Points on a hilly landscape, in no order, each with its height.
A ball rolls from a point to the lowest of its 2 nearest points, and stops where none of them is lower. Distance is the straight distance between rows; heights are no part of it.
suku: [ 25   6  12  -1  -3  17  17   9   4  -7   0  -7   5  -4   2   7   9  -5
 -10 -12   3]  (h 3.93)
zunil: [  0  -1  -1  14   2  -8  -7  -1   2  -4   1   0 -14   7   1   3   7   9
  18  17 -22]  (h 1.20)
Dozur: [ 19   5  -1   0   6   4  -2  12   0 -22   7  -2  -4   3   0 -12  -8  -8
  12 -20  -2]  (h 4.01)
Zab: [ 29  15   7  -3 -18  15  13   9   4 -17 -13  -7   6 -14  -5  -1   5  -3
 -11 -17  -1]  (h 4.05)
Fodid: [  1  12   4 -22  -2   7   2  10 -12  -5   3 -17  27 -10   3 -11  12   1
  -2 -15 -13]  (h 2.61)
nufiz: [  1 -20   3  -6   7  10  -2  -6  11  -7   8   7  -5   1  15  20   6 -18
  -8  -3  27]  (h 2.96)
fedo: [ 21  11   4   5   2  16  24  20   1   3  -5 -11  15 -12  12  -5   1  -3
 -12 -13  10]  (h 3.69)
setu: [-22  -6  14   0  -9 -20  -2   0 -17  14  -6   0  -8  -4 -28 -13  -6   1
   3  24 -15]  (h 1.05)
Sofo: [  1  13 -17  -2  11 -14  -5  -5   7   1   2 -11   0   4   3 -21 -23  14
  -3 -10  -7]  (h 5.86)
lotu: [ -8   3  -4  -5  -1   5  -9  11 -24  22 -10  -4  -7  17   1  -7 -15   3
 -17 -11   6]  (h 3.46)
zifa: [ 26  17  -4  -4 -31  17  10  -1  14 -15 -19   0   1 -25  -8   0   1  -8
  -2 -11 -11]  (h 4.12)
notu: [-39  -8   8  -5   0 -20  -6  -8 -13  12  -4   7   1   5 -17 -11  -5  -1
   2  19 -12]  (h 1.31)
ruv: [  8  12 -14  -8  11 -13  -8   4  -1   0  17   0   5   9 -12 -19 -21   7
   0  -4  -2]  (h 5.50)
Nele: [ -1  12  13 -22  -9   7  10  -2  -5   4  -7 -13  17  -5   8   0  22   1
  -7  -6 -22]  (h 2.92)
Gatif: [ 18   6   6  -3   3  12   6  12   5 -28  15  -6   1  -8   4 -15   7  -9
   7 -19  -1]  (h 3.79)
Vaka: [  4   1 -10  13   9   3  -3  19 -23   9  -6 -17   2  -6   7  -4 -13   0
   4 -19  10]  (h 2.40)
nanun: [-20  10  15   2   2 -20  -5 -11  -5   5  -7  -7 -12 -12 -30 -12  -6   7
   0  17 -10]  (h 0.84)
tuzo: [-18   3  -2   0  -3  10 -14  11 -24  17  -9 -10 -20   7  -3   2  -6   3
 -13  -5  11]  (h 3.71)
kalar: [  0 -10  -4  -8  -2  -6   7  -5  17  -5  -9  11  -4  13  14  10  -2  -3
 -13   6   9]  (h 1.87)
teve: [-27  13 -12   1  -1  10 -23   4 -15  16  15   7  -8  -9  18   9  -6   0
  -4  -2   3]  (h 4.63)
Tav: [  0 -17   2  12  10   5   4 -10  11  -8  19   6  -1  17   8   7   9  -5
  13  -3  -1]  (h 3.78)
Fari: [-14 -17 -11 -13   2 -11  -3 -16  26  -2   1  14   3  11  18   3   3 -12
  -4  13  14]  (h 2.10)
Besiv: [-13   0  -1   0   7  -8 -12   0 -24   8  -3 -15  -1  -7 -18 -15 -17   1
   5 -10  -1]  (h 2.52)
Risol: [-16 -11   3   0   3  -7  -2   2 -12 -15 -18  -9  11   2  -1  -4   4  -3
  11   3 -19]  (h 1.88)
Roded: [ 13  23  -7  15  -6  -1  -3  12   4 -17  -7 -14 -12 -15  -1  -2  -2   9
  11  -6  -1]  (h 0.99)
sem: [ 12 -13   3  -4   4  10   8   1  -2   1   3   3  -6   4   1  23   5 -10
  -7 -11  28]  (h 3.10)
rebo: [  9 -24  -5  -5  -1  -1   4  -3  -3   3 -11   1  21   8   5  -1  -1 -10
  10  -2  -1]  (h 3.26)
volal: [ 13  12 -13   3   6  -7  -9  10  -8   4  16  -5   6   3 -11 -13 -18  -3
  11 -15   7]  (h 5.01)
fekig: [ 13   5  12 -17 -14   9  17  -1  12   6   1   1  21  -2   3   0  26  -1
 -13  -1 -10]  (h 3.08)
tisu: [ 13  14 -12   3   9  -5  -6  21  -2 -14   8  -7   8   0  -1 -19  -7  -7
  14 -18   8]  (h 4.43)
kiz: [ -7   9  -5  -6   9   1 -12  -1 -10  15  10   6   1   4  -4  -1 -12  15
  -2   7   1]  (h 0.41)
gomas: [  2  -6  14  -9   2  23   6   3   5 -14  12   6  12   6  17  13  26 -11
  -7  -3   7]  (h 1.89)
Lomo: [  3   3 -10  10 -17 -17   1   1   8   1 -17  -4  -9   5 -14 -10 -14  12
  -7  10 -15]  (h 1.77)
fim: [-13 -19  -1   5   5  -4   7 -12  15  -2  21  23  -9  17  12   4   4  -9
   5   7  -4]  (h 3.92)
raz: [ 12 -26   1   9  -2 -11  19  -4   8   0   5  10  -4  10  -3  -1  -1  -8
  10   8   2]  (h 3.64)
siled: [ 14  15   2   4  12  -7  -1 -12  16   2  19   4  -6  -5  -9  -5  -6  16
   5   7  -1]  (h 1.09)
ker: [ 14 -20  -7  -4   7  -2   7 -13   1   3  -3   1  14   6  -3   0  -4  -4
   2  -6  21]  (h 3.44)
Dav: [  8  -3  13  -2 -12   9  -7  -8  -4  25   3  20 -16  -1  -8   3  -8  10
  -8  14  -4]  (h 4.48)
lopu: [-11  -1 -14  -8   5 -11  -8  -9  21   3  -1  13  14  13  16   3   0   3
   2  22   4]  (h 2.49)
lisan: [ -3  13   5 -17   1   2   3  16  -8 -21 -12 -17   9 -16   0 -20   4   0
   1 -17 -14]  (h 2.28)
nuvo: [ -7 -12   6  10  16  11   9  -3  17 -18  22   3  -1   9  -6   2  18  -2
   9  -7  17]  (h 3.96)
Rufu: [-30  -9   2   7   6 -18  -7  -6 -14  -2  -6  -1   3   2 -10  -2   4  -1
  18  15 -20]  (h 1.64)
Zupu: [  1 -13  -3  -7  -9   7 -19  -3   3   4  -1   7   2  -2  18  17  -1 -18
  -6   6  16]  (h 2.73)
dakas: [ -8   0 -13  16  16  10  -6  13 -20  19   2  -8   6  -5  11   4  -2  -2
   4 -13   7]  (h 3.33)
doro: [ 1  1  1 -6  2 -2 -7 -9 11  9 20 24 -2  2 -2 14  2 -1  1 22  6]  (h 4.34)
fuf: [ -6   0  -2  -2   1   5 -16  -5   3   3  29  21  -7   5   8  19   5  -6
   5  10   1]  (h 4.19)
lika: [  4   0   2  -9  -4  14 -12   9  -3   0 -12   3   8   2  15  18   9 -10
  -6   8  17]  (h 2.44)
zosuf: [-30 -11  -6  -2  -9   3 -27  -5 -16   5   0   8   3  -4   3  14  -3  -9
   1   8  -1]  (h 3.62)
Til: [ 13   3  -3   9  12   8  26  14   9   3  -5  -4  12 -10  14   1   5  -4
 -13 -12  28]  (h 3.43)
bedos: [ 11   3   5  -2  -6  -2  -4  -4   3  15  12  14 -11   9  -6  12  -2   5
  -3  20   1]  (h 4.42)
fuz: [ 13 -13   3   0  11   8  24   4  11  -2  -2  -1  -1  -7   0   9  10  -2
 -10 -16  33]  (h 3.24)
ravu: [  7  15   0  12   1  -5   4  15  -6 -15 -22 -18  -8 -22  -1  -8  -3   7
   2 -10   4]  (h 1.30)
risum: [ -9  12   9   8 -10 -24   1  -1   4 -14 -18  -9 -18 -10 -27  -7  -3   6
   5  11  -9]  (h 0.67)
Tul: [ 24 -10  -2  14 -17 -11  22  -4  17  -6  -2  10 -11   3  -9   4  -1  -8
   0  11   0]  (h 3.72)
Mapu: [ -1   4 -17   3  10 -11   0 -11  17   8 -12  -8   7   9   4 -14 -17  16
  -8   0  -5]  (h 6.07)
mavof: [-25 -13  -8  -4  -6  -3 -19  -7 -18  17  -7   1   3   3  -4   3  -7   0
   6   1  -1]  (h 3.34)
litev: [-11   0 -11  19   7  16  -8   4 -18   8  16   4   9   0  15  11   0  -4
  10 -22  13]  (h 4.22)
vave: [ 11   1  -2  15 -14 -14   1   8   2 -11  -5   6  -8   7  -1   2   5   2
  19  20 -24]  (h 1.36)
Rit: [ 12 -12  19  -7  -5  21  29 -18  12  -5  -6   2   3 -10  11   9  19  -5
 -12  -7   3]  (h 1.47)
med: [ 14   7  15 -14  -3  15  18  -4  11  -6  21  -6  13  -6  -3  -9  30  -4
 -11 -12   3]  (h 3.25)
Kep: [-21   9  -6   2  -4 -15  -1  -7  16   5 -27  -4  -8   4   1   4  -4  19
 -11  19 -10]  (h 2.02)
lomak: [ 15   8 -10  12 -22 -18   8   0  15  -3  -7   8 -13  -2 -14 -15 -18   1
   1  14 -17]  (h 1.65)
Saf: [-13  -6  -9  -6   8  -3 -11  -1 -19  12 -16 -14   2  10  -6 -17 -21   6
  -6 -13   2]  (h 3.06)
gete: [ 11  -8   8  -1  -5  14  12  -9  14  -5 -14   7   2   2  22  15   7   0
 -13   1   0]  (h 1.67)
tik: [  2 -17  18 -11  -5  18  19 -14  12  -4   9  10   7  -4  14   5  26  -9
 -10  -9  -2]  (h 1.63)
guz: [-30   9  -1  -7  -2  11 -22   3 -22  20   4   0 -16  -6   1   2  -9   0
 -14   1   9]  (h 4.04)
sazi: [-14  12   3   0  11  -4 -13  -6 -19  14   6  -6  -2 -12 -14 -10 -13  15
   6   4 -10]  (h 1.71)
sulu: [-16   0   0 -13   8  -2  -1   6 -11 -23 -13 -13  18  -6  -1 -16  -1  -2
  12 -11 -19]  (h 2.06)
fatum: [ 16   0  -3  16 -20 -21   9   3   3  -2   3   8  -6  11  -3 -10  -4  -4
  11  24 -18]  (h 1.50)
kamun: [ -4  10   6  10   5  -9  -4   0  -4  -3 -11  -7 -17   3  -2  15   6  14
   0   6 -15]  (h 0.97)
kulu: [  3 -15   0  -6  -7  -1 -12  -4  -8  14  -7   9   9  10  -2   3  -5  -4
   3   9   4]  (h 3.04)
rogi: [ 16   5  17  -5   4  24  12   6  -2 -17  26  -8  11  -2   0  -9  24  -7
   1 -19  -3]  (h 3.49)
befa: [-1 -1  1 10  9 10 -7 -9  2  1 31 10 -9 10  2 14 10 -3 11 -4  5]  (h 3.98)
vod: [  9  -7   3   2  12  -9   9 -14  13   3  30  14  -1  -3 -16  -4  -5   6
  12   6  -2]  (h 1.61)
febi: [ 11   3  10 -15  -3  20   0  11  -4  -8  -1   6  11   4  15  21  20 -10
 -11   0  16]  (h 2.16)
sis: [ -7  13   9  18  -3 -14  -3  -2  -2  -8 -19 -15 -26 -12 -22   7   1  10
  -4   7 -12]  (h 0.77)
leri: [ 18  18  -7  14   3  -9  -1   2  10  -6   8  -6 -14  -4  -6   1  -3  14
   5  -4   0]  (h 0.53)
lopod: [-21   4  -9   6   3  12 -22  -6 -13   6  11   6  -1  -1  15  17  -2   1
   8  -5   1]  (h 4.10)
foti: [-10   6  -4   3 -13 -13  -2 -10  11  16 -24  -1  -9   1 -12  -6  -7  19
  -9  25 -12]  (h 1.90)
nade: [-21   4 -11  -4   5 -12 -12  -6  13   6 -17   3  -1   8  13   4  -2  11
  -1  16  -7]  (h 2.32)
lemo: [  5 -34  -4  -6   8 -10  11 -11   7   1   7   9   0   5  -7   1  -6  -9
   4  -7  11]  (h 3.55)
fuvob: [  1   7   3   2   4   3   3  20 -18  -3 -21 -24   0 -12  -1  -8  -4   0
  -4 -12   5]  (h 1.62)

Call two points neighbours if one is among the 2 nearest of the other. Go from one point of each pair to the other, from neighbour to neighbour, staying as low as possible. Name the highest point that can't be avoided.
Rit and kulu: Tul
leri and risum: litev
risum and Rit: lopu

Two balls start at each pair of points below. Name the first point that both come to, or write -.
bedos and lopu: -
ruv and Mapu: risum
Kep and Sofo: risum
sulu and nade: risum

For each start below, name every point that the ball comes to, in order.
rogi: med fekig Nele Fodid lisan sulu Risol Rufu notu setu nanun risum
Tul: fatum vave zunil kamun sis risum
zifa: suku fedo Til fuz sem nufiz Zupu lika febi gomas tik Rit
